A landscape with many peaks, sampled at points; each row gives a point and its height.
A climber steps from a point to whichever of its 2 nearest points has the largest rise for the distance, and stops where none of them is higher. Distance is the straight distance between rows; heights are no part of it.
K_657 (h 700): [-22  -4  -1   0 -14  -3   8  -7 -10   2  -5   0  -9  19  24  15  21 -14
   9  -8   6  12]
K_908 (h 351): [-14   8  -6  -9  27   7   4 -29   4  -4  14 -29  -7  -3   4  25  -6   3
  13  -9  -2 -19]
K_122 (h 607): [ 10 -25   5  14 -16  -6  25   3   1  -2 -21  35  -2  14  16   1  16  -9
  -8  -7   0  10]
K_351 (h 571): [ 25 -25   4  -3  18 -18 -15 -17  22 -16 -20   2   7   9  -1 -11  14  -8
   7  30  16 -20]
K_914 (h 439): [ 12   5  23  -5  28  17 -15  -4  15  -8  16  14 -11   6  -2  21 -34 -16
  -3  -6   3  16]
K_540 (h 349): [-27  22 -31  22   1  10   8  38 -28  15  20 -12  25  17   7 -25  24  11
  -6  -1 -15   7]
K_470 (h 490): [ 16   5  29  -9  -7  -8 -17   1  19  -7 -23  14   0  -4  -7  -1  -7   0
  -3   6  12   2]
K_446 (h 510): [ 12  -2  12 -13   0   5  11   5  14 -20  -4  -7   3  -3  -2   1  -1  12
   6  -3   0   3]
K_203 (h 261): [ 13  -9 -47  -3  17  -8  20  16  15 -37 -46   3   6  -8   3 -15  -9   2
   4  -1 -14 -23]
K_139 (h 563): [  3  30 -26  -6 -22   6  10 -22  14  11   1 -10 -29 -11  18  10  -4  -6
  24 -18 -27  12]
K_20 (h 371): [ 18   6 -13  -8 -15  -7  11  34  -3 -21 -10   5  -9  -4   8  -5  -1  10
  -7   4  -9  13]
K_426 (h 465): [-20 -20  31   7 -18  11   7 -16   7  16 -20  14  16  26  12  12  18  -7
  14 -19  17   0]
K_289 (h 531): [  9  -4  38  -9   3   6  13  30   8 -20   9  -6   4   2  -7   2  -6  21
  10   6   2  18]
K_63 (h 616): [ -9  16 -24  -6 -26   2  20 -25   9   6 -23   4 -10   8  15   5  24  -9
  25  -9  -3  15]
K_547 (h 586): [ -9  17  -4  -3 -27  12  17 -15   5   5   0  -2 -22  -1  21  12  12  -4
  33 -24 -16   8]
K_303 (h 583): [ 11  18  28  -4   4  -7 -16  15   2 -22   5   9 -17  -9  -3  25 -20 -10
  -3  -2  -2  29]
K_167 (h 339): [ -7 -11  30  32 -12   5 -28  -5  -7  36  15  15  16  -2 -11  -7   6   8
 -31   5  10 -22]
K_845 (h 608): [ 10 -12 -16 -15  21  -5   2 -13   9 -15   8 -15  -7  10  -2 -16  16  -2
   4  27   8 -18]
K_118 (h 654): [-13  -7   3  -6 -11  -9 -12 -14   4   3 -22  -4   6  10   1   4  37 -17
   2  15  28   1]
K_772 (h 374): [ 15 -15 -15  -2  40  -5  -8 -29  11 -15   1   0 -20   6  -5  22 -22 -25
  -7   9  15 -20]
K_820 (h 550): [  1   6  -2 -13  24 -10  -8   7   2 -15 -26 -11  12 -19  -9  -3 -13   5
 -14  17   9 -24]
K_989 (h 38): [  7   3 -12  -1   6   6  14  -6  -4  -8  23  -4  -8  -4   3   5 -20  11
   2 -17 -18   4]
K_990 (h 591): [ 30 -28 -21  -3  24 -20  -5  -2  12 -26  -5  -2   2  13   3 -18  14  -6
   2  30   7 -25]
K_570 (h 330): [ 19  -7 -10  12   0  14  -4 -27  38  21 -29  19  18  -5 -10 -27  29  -2
  -1  11  12 -24]
K_603 (h 359): [ 15  -3  -9 -13  21   0  -5 -14   5 -17  42 -15 -30  21   7  25 -12 -21
   3   3  12  -2]
K_673 (h 416): [ 18  21 -39 -21  -6 -16  15  51   4 -30   1  -5 -22  -9   0 -19 -26  15
 -11  -5 -12   5]
K_400 (h 511): [-17  -2   8   8  -3 -13 -14  15 -32   9  19  -2 -12   4   8   7  -8 -22
  -6   6   1  20]
K_93 (h 251): [ 22  -1 -45   0  24 -12  21  12   7 -28 -21  10 -15 -10   0   3 -19  -5
 -10  -6 -10 -17]
K_734 (h 476): [-16  25 -19  -5   2   0   9  18  -8  -3  14 -27   1 -17   8  -8  -4  21
   9  -7 -31  -5]
K_454 (h 62): [ -5  -6  33  14  -4  21  -1   9 -16  11  38   0  30  -1   6  -1   4   6
  17 -14  -8  10]
K_513 (h 372): [-15  17 -20  11 -13  14  -2  22 -24  14  23   0  29  -2  14 -33  26   6
   3   2 -20   5]
K_309 (h 148): [  1 -21 -21  23   6  14  19 -11   5   4 -15  21  13   5   0 -13  10   5
 -13  -5  -5 -11]
K_971 (h 676): [-24  10  10   2  -4   4  -5   8 -26   8  18 -15  11 -11  -4  -2   5   6
   5   4  -8   6]
K_393 (h 297): [-12  29  -6 -15  -7 -12  -3  20 -20 -14 -10  -3   0 -31 -14  -2  -5   9
  -5   1 -14  13]
K_312 (h 435): [ -7 -23 -12   2 -12 -17  32  31  10 -26  -4 -23  -8  29   1  -7   7  17
  10  -8  -5   5]
K_362 (h 443): [ 12 -13  42   5  -3   4   0   3  -4  17  18  36  -8  12  18  13 -16 -13
   1 -13  14  12]
K_2 (h 426): [  6 -15  12 -10   7   3   9   4   3  -7  21   6 -20  20   5  28 -35  -9
   5 -11   8  18]
K_593 (h 331): [-26  18 -45   8  -6   3  19  19 -26  15  22 -24   3  14   0 -22   8  23
 -11  -1 -15  -3]
K_738 (h 763): [  7 -18  15  -7 -13   4   9 -25  23  16 -32  19  -2   4  -7   1 -12  -6
  10  -7  10  -7]
K_485 (h 287): [  7 -23 -38   2 -18 -11  23   0   8  -9 -30  14   1  18  -5 -32   9  -2
  -4   9  -2   1]
K_869 (h 451): [ -6 -29 -19   4 -13 -10  40  26   4 -13 -25  -8   6  31  -9 -12  -6  14
  -2 -15  -5  11]
K_250 (h 572): [ 15 -17   7  16  -3  -8   7  14   4  -6 -29  39  -7   4  10  14  -3 -14
 -23  -4  -4   9]
K_831 (h 478): [ -5  -4 -28   1  14  14  18  11  -1 -16   2 -12  22  -5   7 -18  19  24
  -2   0  -6 -18]
K_572 (h 314): [ 24 -10 -27   8  -6   7   9 -31  24   7 -36  19   8   5  -3 -18  26 -15
  16  15   5 -18]
K_382 (h 653): [  6  -8 -11 -13 -29   8  27 -16   7   6  -9  12 -11  10  18 -13  25  -9
  28  -7   1  15]
K_620 (h 257): [ -3 -20 -20 -16 -25 -23  24  11 -11 -10 -22  -5 -23  19  -3   8 -18  -6
  -6 -11  -2  23]
K_968 (h 241): [-22  15  11  10 -17  -3   5  27 -27  -1  11  -4   5  -3  -5   8 -31  10
   8 -19 -23  24]
K_162 (h 457): [ -8  41 -11   2 -12  -7   5  35  -5  -4  17 -30  -7  -6  20  11  -2  29
  18 -19 -32  -2]
K_693 (h 459): [  8   5   8 -10  33  12 -16 -17  28 -11 -10   0 -14  -4 -16  27 -42 -10
 -13  -8   8   6]
K_253 (h 110): [  9  -2  30  31   2  -5 -14  11  -5  10  -8  24   7  -3  -8  -3  -4   8
 -34   7  -2  -7]
K_494 (h 48): [-10  -7  26  13  11   1  10  22 -24 -17  33 -23  -2   9  12  19   3  12
  13  -1   1  12]
K_814 (h 562): [ -9   8   1   5 -15  -7  -9   3 -31  10  20   7  -4 -11   0   7  -9 -18
   2 -16 -17  23]
K_822 (h 635): [ -3  31  29  -5  11   6 -32  22 -15 -12  16  -4  -4 -15  -7  18 -19  -9
 -10   2   1  29]
K_466 (h 397): [ 26  18 -28 -17 -24  -9  10  41  11 -29 -14  10 -29 -14   5  -4 -17   7
  -9  -3 -12  19]
K_123 (h 517): [ 19  13 -24  -9  16  15   5 -20  13   5   9   5 -12 -21  -4  -7 -15  -4
   1   1  -7 -16]
K_962 (h 551): [  1 -20  26   3  -8 -12 -28 -18  13  24  -9   4   1  12 -16 -13  15   1
 -12  16  32 -32]
K_556 (h 582): [ 15  -5  25   4   9  -1 -29 -17  16  17   3   5  -2  -8 -17  -1  -3  -2
 -21  12  27 -20]
K_65 (h 589): [  6  29  32   0  -2   6 -27  25 -14  -9  37  -5   7 -10 -10  10 -18  -5
  13   2 -15  34]
K_295 (h 285): [-11 -11  -9 -21 -40 -16  15  -1 -13   9 -12   3 -19  10  -5  -3  -3  -9
  -3   1  -1  18]
K_73 (h 69): [ -2   0  11   8  14   1   0  41 -10  -7   4 -11  15  -5   4  -7  23  25
  -8  15   4   3]
K_212 (h 557): [ -7   5  -7   5  20   3  -3  26 -21  -5   2   5   9 -17  -7  -1 -13  19
 -22   2  -1  -2]
K_624 (h 273): [  1  -4  -4  -6  -1   2  -1 -34  13  13 -36  18 -21 -17   4  23  -2 -35
  16  -2  20  -7]
K_416 (h 312): [ -7 -13   4   8  17  12   4 -11  -3  12  15  -9  15   2  -6 -16   6  16
   2   0   0 -17]
K_674 (h 34): [-24  18  -8  -3 -24   7  -4  -1 -13  22  18  -4  18  12   1 -13  43  -4
   3   2   1  22]
K_919 (h 473): [ 10  18 -11  -5  12  -1   2   8   8 -25  20 -15 -10  -4  27  11  25  12
   8   1 -11 -10]
K_660 (h 44): [-30   7  -7   7  -8   6   4  10 -17   8  13 -18  15  28   6 -11  39   6
   2   8   2  10]
K_116 (h 491): [ -2  16 -17   7 -15  -5   0  -6 -17   6  33   0 -11   4  26   1  12  -4
  18  -2 -20  13]
K_745 (h 88): [ 14 -10  17  -1  29  -4  -5  28  -8 -15   3  -3   6  -2  -7 -12 -11  10
 -20  23   8  -3]
K_492 (h 323): [ -9 -17   6   4  11  27  -3 -41   5  23   9 -14  19  -3  -4  -9   7  10
   8  -5  12 -17]
K_642 (h 338): [-11  19   9 -19 -12  -5 -21   5  -7  -6 -16 -12  -2 -21  -5   5   3  -4
  -5   4  -2  13]
K_955 (h 334): [ -6  -2  -9  -5   7  22  17 -37   4  17  11 -19  10 -11   0  -4  -6   3
  19 -16  -4 -18]
K_880 (h 350): [  3   2  12  -5  24   9 -13  -7  -8  -8  45 -20 -17   3   5  16  -2  -7
   3   8   7   2]
K_456 (h 507): [-15   2 -18   9  18  16  14  21 -22  -3   4  -1  25  -8   2 -20   6  18
 -21   4  -7 -18]
K_101 (h 650): [  6  31 -10  -4  39   7 -25  29 -17 -15  24  -4  -7 -17  -7   4 -27   2
 -30   9  -2   1]
K_730 (h 537): [ 16  31 -22 -14   3  14   7 -20  13   3  14  -9 -16 -23   1  11 -17  -1
  18  -9 -24   3]
K_983 (h 520): [  7  13   9   1 -12   1  -6  10 -14  -8  30   8  -4 -16  14   4   1  -7
  12  -3 -16  19]
K_905 (h 303): [  2  -8  45  22   1   8 -15 -22  23  25  -2  24  19   4   2   4   1  11
  -9 -14   6 -25]
K_835 (h 433): [-12  25 -37   8 -12   0 -12   0 -25  19  25  -3   0  -6  17 -19  27  -1
 -11  13 -14   3]
K_863 (h 77): [  8 -10   5 -15  25  -1   4   8   2 -17  10 -24  -7  12 -30   3 -31   7
  -5  10   7  -3]
K_851 (h 364): [  4  -9  30  22   3  10 -15  -3   0  26  20  15  21  -7  -6 -13  17  -1
 -14   5  14  -3]
K_948 (h 310): [ -3 -13   4 -21 -18 -15  10   7 -12   2   6   2 -28  23  -3   4  -9 -13
   2   4  15  17]
K_68 (h 324): [ 28 -31  -5   3 -12  -5  -1 -11  16  10 -14  35   0  11  -3 -32  19   0
  -6  24   9   1]
K_720 (h 458): [  4  33 -15  -5 -12  -8  -9  18  -6 -18  34 -19 -16  -7  29   3  29  10
  19   3 -20   6]
K_188 (h 484): [  5  15  19 -18  21  14  -6 -11  21 -12 -13  -6  -3 -18 -28   9 -35  11
  -2  -4  -1  -3]
K_39 (h 412): [ -9   6 -20   4  -7  31 -10 -23   9  18 -12  -5  32   2   3 -19  32  -3
   4  -1  11  -6]
K_911 (h 442): [-12  19  -5  -6 -17   8 -12 -20 -14  19 -18  -2  12 -37 -19 -10 -23  -3
  -7  -9 -12   5]
K_38 (h 536): [  8   2  40  -8  -6 -11 -13  12   8 -14 -24  15 -15  -3 -12  26 -18  -2
  -8  -3  14  23]
K_227 (h 393): [-28   9   5  12 -19  14  -6 -20  -9  20 -31   3  19 -26 -22   3 -15   7
  -3 -30  -3   3]
K_67 (h 743): [  4  -8  -1  -3  -4   8 -18 -30  10   5 -26  -2  12 -12   0  -6  44 -11
   5  11  21 -15]
K_787 (h 366): [-25   7   4 -15  10 -10  -7 -27 -16   9  17 -21  -5  -2   0  25 -17 -11
   8  -8   4  -7]
K_770 (h 82): [-11  -2  19   5 -32   7 -18 -19 -25  35  24  19  11   1   6   1 -10 -22
  10 -15   4  12]
K_643 (h 526): [ 18 -20  47  -3   7 -21  -8   8  19  -7 -20  18  -8  20 -16   2 -24   4
 -20  13  10  -4]
K_328 (h 377): [ -2   6  16 -14  -7  -4 -16 -15   0  -2   3  -9 -10 -12   4  13  17  -1
   0   4  11  -2]
K_616 (h 408): [ 10 -20   3  25  25   9  -4 -28  -7  20   5  21  -6  -5   1  22 -24 -17
 -15 -11   0 -12]
K_318 (h 263): [-10  17  10  -8 -17  -8   8  20 -17  -8  -4 -17  -8 -15 -11  12 -17   6
  10 -11 -19  19]
K_213 (h 402): [ -7  12 -16  -6   0  12  -5  13 -16   7  23  -2  10  -5  19 -18  29   8
  -6  17  -2   0]
K_821 (h 427): [  2  -9  23   5  31  19 -12 -21   6   7  13  20 -10   5  -3  22 -30 -16
 -14 -12  16  -6]
K_405 (h 685): [  4  32   3  -6  16   8 -21  27 -11 -14  32 -15 -14  -4  -8   8 -36  -4
 -12   3  -9  24]
K_752 (h 146): [  2 -10   7  19 -12  -4  -4   2  12  18 -36  23  16   2 -23 -29  -1  15
 -34   8   2 -18]
K_710 (h 175): [ 11   1  -5   7   9   0  -3 -12   9   1 -30  14   3 -18  -5   5   8  -4
 -13   2   2 -17]
K_245 (h 318): [ -3 -18  26  27  -4   7 -23 -22   2  34  -6  22  18   7  -5   0  16   4
 -15  -7  24 -27]
K_676 (h 486): [  3   7 -19  -6  -7  13  -1 -21   0  14  -8  -1   5 -24  -7 -12 -10   8
  -5   4 -13  -7]
K_980 (h 556): [ -2   8  40  -3   0   2  -8  31 -11  -8  25  -5   8 -10   2   4 -10  16
  14   6  -3  27]
K_288 (h 474): [ 11 -27  -8   4  -5 -13  24  23  12 -26 -30  -2   0  13 -11 -12  -6   9
  -4   0   3  -2]
K_582 (h 296): [ 16  -7 -17  -4 -14   9  12 -26  18   7 -30  18 -13 -11  -3  -1  16 -26
  18   5  10  -7]
K_533 (h 56): [ -9 -10  15   9   1  12   4  -4 -12  -1  40   5   3  12  19  11   1   3
  13 -13  -7   6]
K_871 (h 390): [  7 -24 -19  15  34   1   2 -32  -7   5  -2   6  -8   2  -9   7 -21 -18
 -10  -1   3 -15]
K_536 (h 606): [ -2   8   8  13  37   4 -18  12 -17  -4  15  -1   7 -19 -14   9 -21   2
 -26   9   1   0]
K_201 (h 538): [ 17 -23  34  16   8 -19   4  19   8  -5 -29  25  -7   8  -7  21 -13   0
 -18   0   6   1]
K_626 (h 128): [ -2   3  31  18  -8  -3   0  21   4  18 -24  22  13  -6 -18 -20 -11  28
 -31   4  -1 -11]
K_528 (h 335): [ 14  -2  25 -22  13   2 -14  11   5 -12  33  -6 -19   9  -3   6 -16 -13
  -3   9  17  25]
K_321 (h 436): [-19 -10  14   6 -10   5  18 -14   3   0 -36  14  17  10   2  17  18  -7
  13 -24   1   6]
K_218 (h 489): [  5  11   7  -5  11  10  11  -2   9 -22   7  -5   4 -20  15   8  21  10
  16 -10 -11   3]
K_396 (h 382): [-18  10  -5  -3  -3   0  -7 -38 -15  21  24  -6 -12 -10   9  27 -29 -12
  21 -20 -12  -6]
K_661 (h 460): [  7  -2 -39   1  20  15  23   4  16 -16 -12   1  20   4  19 -25  32   7
   9   2  -3 -23]
K_369 (h 341): [  5   1  -5   6 -11   1  16  15 -14 -12   1  13   4  -7  10  -8  14   1
  -8  -4  -5  14]
K_741 (h 617): [-10  -3   3  -1 -18   1  -3  -4 -22  20  19   2   7  -3  -5 -17  -4  -2
  -3  -2  -7  14]
K_825 (h 546): [ 18 -26 -16  -8  20 -12   2 -25  21 -22 -26  -5   5   8  -4   3  -1 -18
  21  16   2 -17]
K_637 (h 160): [ 14 -18   4  21   7   1   6 -11  16   8 -25  26   8  -5 -15 -11   4   7
 -22   7  -3 -16]
K_707 (h 98): [ 15 -16  19  22  20 -10  -2  28  -3   7  -4  17   6   9  -4 -15 -12  14
 -35  20   6 -12]
K_215 (h 365): [ 17 -14  -2  -9  42   3 -10 -15  17  -9  23   2 -22  18  -4  17 -29 -20
  -6   4  20   0]
K_860 (h 352): [ -6  -6   5  22 -15  17  -5 -23  24  26 -36  24  19   4 -11 -15  26   0
 -11  -1  14 -19]
K_105 (h 420): [  8 -20  46  18  -7   3 -15  -5   7  14  -4  38  -1  -2  10  16   2 -13
  -5 -11  12   0]
K_617 (h 744): [-35   9   4  18   7  -2  -9  -9 -32   5  10 -29  16  -9   0  18  -3   8
   4 -10  -8  -2]
K_236 (h 472): [  4 -13  13  -2   1  -4 -10   0 -18  11  25  16 -12   2   6   6  -4 -16
  -8   5   9  11]
K_521 (h 579): [-25  15 -11 -11  -4 -12 -13  -2  -6  -5 -11 -22  10   7  -3   0  40  -1
  -5  16  18   1]
K_601 (h 581): [  1  -6 -22 -11  23  -9   6   7   7 -31 -20 -17  10  -1   1  -6   0   7
  -6  18   5 -23]
K_410 (h 704): [ 21  -7  18 -13 -20   2 -11 -28  19  21 -20  12  -8 -10 -20  -1 -25 -17
   3  -6  16   0]
K_849 (h 532): [ -5   9 -24  -9  21 -20   2 -10   1  -6  -4 -24 -16 -12  -8  16 -21  -6
  -6   1  -8 -14]
K_544 (h 347): [ 19 -13  -2  -8  -9   1   1   6  14  -2   4  17  10   4   9 -26  29   2
  -8  21   7  -5]
K_797 (h 342): [-13  14 -11  -2   2  12  18 -33   6   5  21 -19  -4  -9  14  10  -1  13
  28  -6 -13  -7]
K_435 (h 239): [ 14  17 -41   6  13  -6  14  24  -3 -27 -24   6 -14 -18  21  -3   4   1
  -9  -8 -19 -14]
K_655 (h 24): [-15  27 -32 -14 -37  12  -2 -18  -7  22  14  -3   4   3   6 -23  37  -9
   5   3  -4   8]
K_816 (h 499): [ 15 -21 -16  -8  -3 -15  26   7  17 -30 -35  -9  -9  15   2   5   9  -2
  20   0  -1   2]
K_564 (h 437): [ -1  42 -10   1 -29 -13  -9  21  -6   1  35 -11   0 -13  23   1  14   9
  27  -4 -45   8]
K_562 (h 558): [  1   1 -38 -15  22 -24   4   1   4 -32 -20 -24  -2  -5   8   4  24  -2
   8  16  -2 -20]
K_632 (h 438): [  6  -1 -22  -1   6  21   8 -16  22   1 -17   3  20   2  12 -13  44  -1
   7   1   3 -18]
K_81 (h 343): [  9  15  17  -3  17  14 -12  24  -5 -15  52 -11 -15  11   6  14  -9  -3
   7  13   7  25]
K_216 (h 415): [ -1 -27  27  -2  20 -13  11  20 -10  -8  22   0 -15  24   5  26 -18  -3
   8  -9  19   2]
K_735 (h 454): [ 13 -32   6   6   7 -27  14  40  20 -32 -36   8   9  17 -22 -11 -26  20
  -3   6   3   3]
K_249 (h 17): [-19  38 -41  -2 -24   4  -1 -10   2  12   0  -6   0  10  20  -2  41  -3
  15  -9 -15  15]
K_59 (h 55): [-17 -15  10  18   4   3  13  25 -33   0  25 -22   9  19   4  -5  14  19
   5   9   7   5]
K_199 (h 411): [-14  -5  11  -1 -22   3   7  -7  -8   5 -23  11   4  -6  -4   3   2  -1
   3 -10   2   7]
K_665 (h 43): [ -4  -3   6   3   3  -2  16  13  -4  -8  28 -22 -10   2   3  14  -8  18
  17 -14 -10   5]
K_798 (h 133): [ -9 -11  -6  27  -4  15   9 -10  -5  11  -1  21  13  -8  16  -5  19  -6
  -5 -12  -9   3]
K_149 (h 647): [ 15   4  25 -21 -13   5 -26 -19  11  19  -8   4 -14 -11 -38   1 -45  -8
  -8  -2  23   8]
K_131 (h 413): [  4 -15  27 -20  -3   0  -1   9  -4  12  14  19 -20  20   5  15 -45 -19
  -4 -11  24  23]
K_254 (h 524): [ -2 -23  28  22  -6 -10  -7 -11  19  17 -16  14  15  31  -1 -14  26   3
 -16  11  26 -25]
K_270 (h 754): [-32   5  -5  13 -13   1  10  -2  -9   4  -7 -11   6  35  14  17  34  -3
  13 -25  -6  13]
K_280 (h 610): [  8  -6  27 -28  -6   8  -4  -8  10  12   4   1  -5  -4 -29  -5 -39   3
  -6  -8   2  15]
K_108 (h 115): [ -4  -2   2  22  -5   7 -18 -21 -19  26  16  18  13 -15  11   1  11 -16
  -5 -11  -5  -2]
K_160 (h 63): [ -9 -17  -1   8   9   0  16  28 -17 -10  16 -23   1   9 -10 -12 -14  19
  -1   9   4   3]
K_830 (h 54): [-15  10   8   9   0   7   4  35 -14  -3  17 -12  30   9  14  -7  34   7
   5  17   0  13]
K_775 (h 272): [ 15 -18 -48   3   3 -19  17   5  10 -19 -44  10   6   6  -4 -32  -2  -5
   1  12  -7 -17]
K_307 (h 552): [ 23   1  39  -9   9  -1 -19  18  17   2   1  18  -7   7 -23  -3 -27   1
 -24  13   4   8]
K_792 (h 523): [ 13 -20   1   0   9 -18   9 -18  20 -30 -32  -1  -8   6   3  18   8  -9
  24  -1   7  -7]
K_592 (h 512): [  8  15   7 -27  24  -1 -15  -2  19  -9 -25  -3   9 -26 -32  -6 -32   7
 -11  15   9 -12]
K_630 (h 464): [ -1  32 -25  -7 -21  -6  -5   5 -16   6  26   1 -13 -18  18 -20  11   2
   2   6 -26  11]
K_783 (h 379): [  2  -6  -1  14 -11  25 -10 -20   4  29 -14  14  22 -14  -8 -16  20   3
 -10   0  11 -10]
K_736 (h 424): [  4 -16  40 -23 -12  -8   7   7   2   8  10  19 -14  21  16  19 -23  -9
  16  -3  18   9]
K_840 (h 675): [ 10   4  11   6  10  11 -28 -17  23   8 -14   5  12 -24  -6  -1  29  -1
  -9  13  22 -28]
K_164 (h 585): [  1  -8 -10 -19   1  -6   7 -26   2  -9   0 -23  -7  -4  -6   2   1  -7
  14  12   6 -11]
K_650 (h 238): [  1  -8 -13  -2 -17 -21  19  29 -16  -9   2  -7 -30  12  -2   4 -27   4
  -4  -8 -11  18]
K_346 (h 325): [  2 -10  25 -27  -2 -13  -9  -5  -4   7  25  -4 -24  18  -8   3 -20 -14
   2  15  24  15]
K_243 (h 721): [  7 -16   4  -7  -7  15  23 -33  31   4 -27   6  15   8  -4  -4   4  -5
  26  -6   3  -8]
K_894 (h 398): [-15  23  -4   3 -21   3  -4 -23 -15  15  17  -1  -5 -13   6  11 -21 -10
  25 -26 -32  11]
K_654 (h 428): [  7  31 -28 -16  -4 -16  10  44  13 -16   7 -28 -28  -7   5   3 -20  25
  -1  -7 -19  -5]
K_982 (h 417): [ -9  32  -1  -1 -39  -7  -1  -1  -8  12  26 -12  -2  -6  13   8 -11   4
  36 -13 -40  14]
K_378 (h 197): [  4   6 -18   5  -1  -4   1 -10  -7   5 -27  10  -6 -23   4   4   6 -17
 -13  -6 -10   7]
K_34 (h 79): [  2  -1  -2  -8  26   0   0  27  -9 -23  14 -21   1  -4   5  -6  10   9
  -3  19   7  -6]
K_923 (h 71): [ -5  -5  27  10 -19  11 -14  -9 -25  27  46  16  23  -5   2  -7   3  -8
  18 -10  -5  13]
K_114 (h 440): [  6  43 -20   1 -11 -26  -2  51  12  -5  29 -30 -25  -4  20  13 -17  25
   7 -13 -31   2]
K_972 (h 580): [  5  -4  36  -3  -4  10 -18  10   4  18  17  11   1   0 -17  -7 -27   9
  -5   3   8   7]
K_165 (h 410): [  6   6  22  -5 -21   5 -19 -16   2   3  -7   7  -2 -16  10  18  19 -13
  20 -11  13  10]
K_753 (h 392): [ -2  -9  42  21  12   1 -28  -1   0   7   8  20  13  -1   5  15  11   1
  -9   2  10   1]
K_581 (h 306): [ 17 -27 -12   3 -15  -3  15  -8  28   0 -34  23  11  29  -9 -28  14  -7
   1  12  10  -1]
K_950 (h 690): [ 10 -22   6 -15 -18  14  22 -17  23  -5 -19   4   9  23   3 -16  21  -3
  28  -8   3  10]
K_483 (h 509): [-10   4 -36   4  25 -15   7  -3  -5  -9  22 -27 -17  -1   7  15 -18   9
  -3 -12 -15 -23]
K_281 (h 373): [ 12  11  -8  -9   6  19  -8  12   4  -1  10  10  20  -9   9 -27  40   5
  -7  24   6  -4]
K_385 (h 70): [ -9 -23   6  -8   8 -14   8  18  -2 -15 -10 -16   5   9 -21  -4 -20  12
  -3  14  12  -5]
K_418 (h 494): [-13 -13  30  15 -14   0  -2 -14  17  15 -20  11  14  19  -3  -5  14   9
  -6  -3  11  -2]
K_712 (h 97): [-14 -10  15  21 -20  15 -32 -16 -23  39  13  18  27   0   7   1  12 -21
  11 -18  13  -9]
K_491 (h 540): [-11  16 -16 -25   2 -20  -6  -2   4 -21 -18 -31   0   3   8   3  28  -5
   5  19   1  -9]
K_304 (h 271): [-30 -11 -30   2   6 -14  13 -18 -10   6 -21 -22  17  22 -22 -12   5  -5
 -13   4   2 -12]
K_352 (h 81): [ 15  -8   7  -4  36  -8  -6  35   1 -15  12 -13  -3  11 -28  -3 -37   7
 -23  22  13   3]
K_627 (h 648): [ -4 -21 -10   6  -8  -7  19  -1   7 -12 -17  10  -3  25  17   4  24 -14
   6  -1   5   0]
K_26 (h 625): [ 14  18  28   0   6   6 -42 -16  25   7 -10   7   7 -30  -9   7   1  -2
 -13   8  19 -18]
K_698 (h 313): [-39   4 -30   9  -8  -8  20   6 -29  15  10 -23   0  11 -15 -16 -10  14
 -16   2 -10   6]
K_171 (h 561): [ -5   1 -23 -22  18 -12   5 -35   9  -7 -15 -27 -13  -1 -13  12 -19 -14
  16   2   4 -14]
K_647 (h 453): [  6   3  22 -12 -20   7  -6 -11  19   1 -26  11   8 -17  -2   2  13  -3
   6  -1  -1   2]
K_965 (h 810): [-39  15 -10  19   0  -1   5  -4 -18   2   6 -29   9  13  12  16  17   5
  12 -21 -11  -3]
K_457 (h 493): [ -5  17 -42  11  11  -4  17   5  -3   1  17 -18 -13 -12  13  -2  -2  18
   4 -10 -28 -13]
K_749 (h 291): [-23   0 -42  -3  -6  -9  22 -16 -11   9  -7 -22  -1  10 -16  -7  -4   7
 -13  -9 -11  -6]
K_553 (h 221): [  6  18 -24  10   3 -12  -2  10 -11 -19 -20   8 -18 -24   9  16   4 -10
 -13  -4 -15   4]

Where does a climber stop that starts at each point below?
K_346 -> K_601
K_227 -> K_738
K_416 -> K_822
K_492 -> K_822
K_20 -> K_845
K_582 -> K_405

Call two points neighbours if one is among the 2 nearest of the other. Go from one point of each pair to the other, from neighbour to neighbour, staying as high as possible. Name the lowest point that can't be avoided.
K_601 / K_738 -> K_227
K_2 / K_362 -> K_216
K_67 / K_822 -> K_199
K_814 / K_738 -> K_643
K_67 / K_601 -> K_491
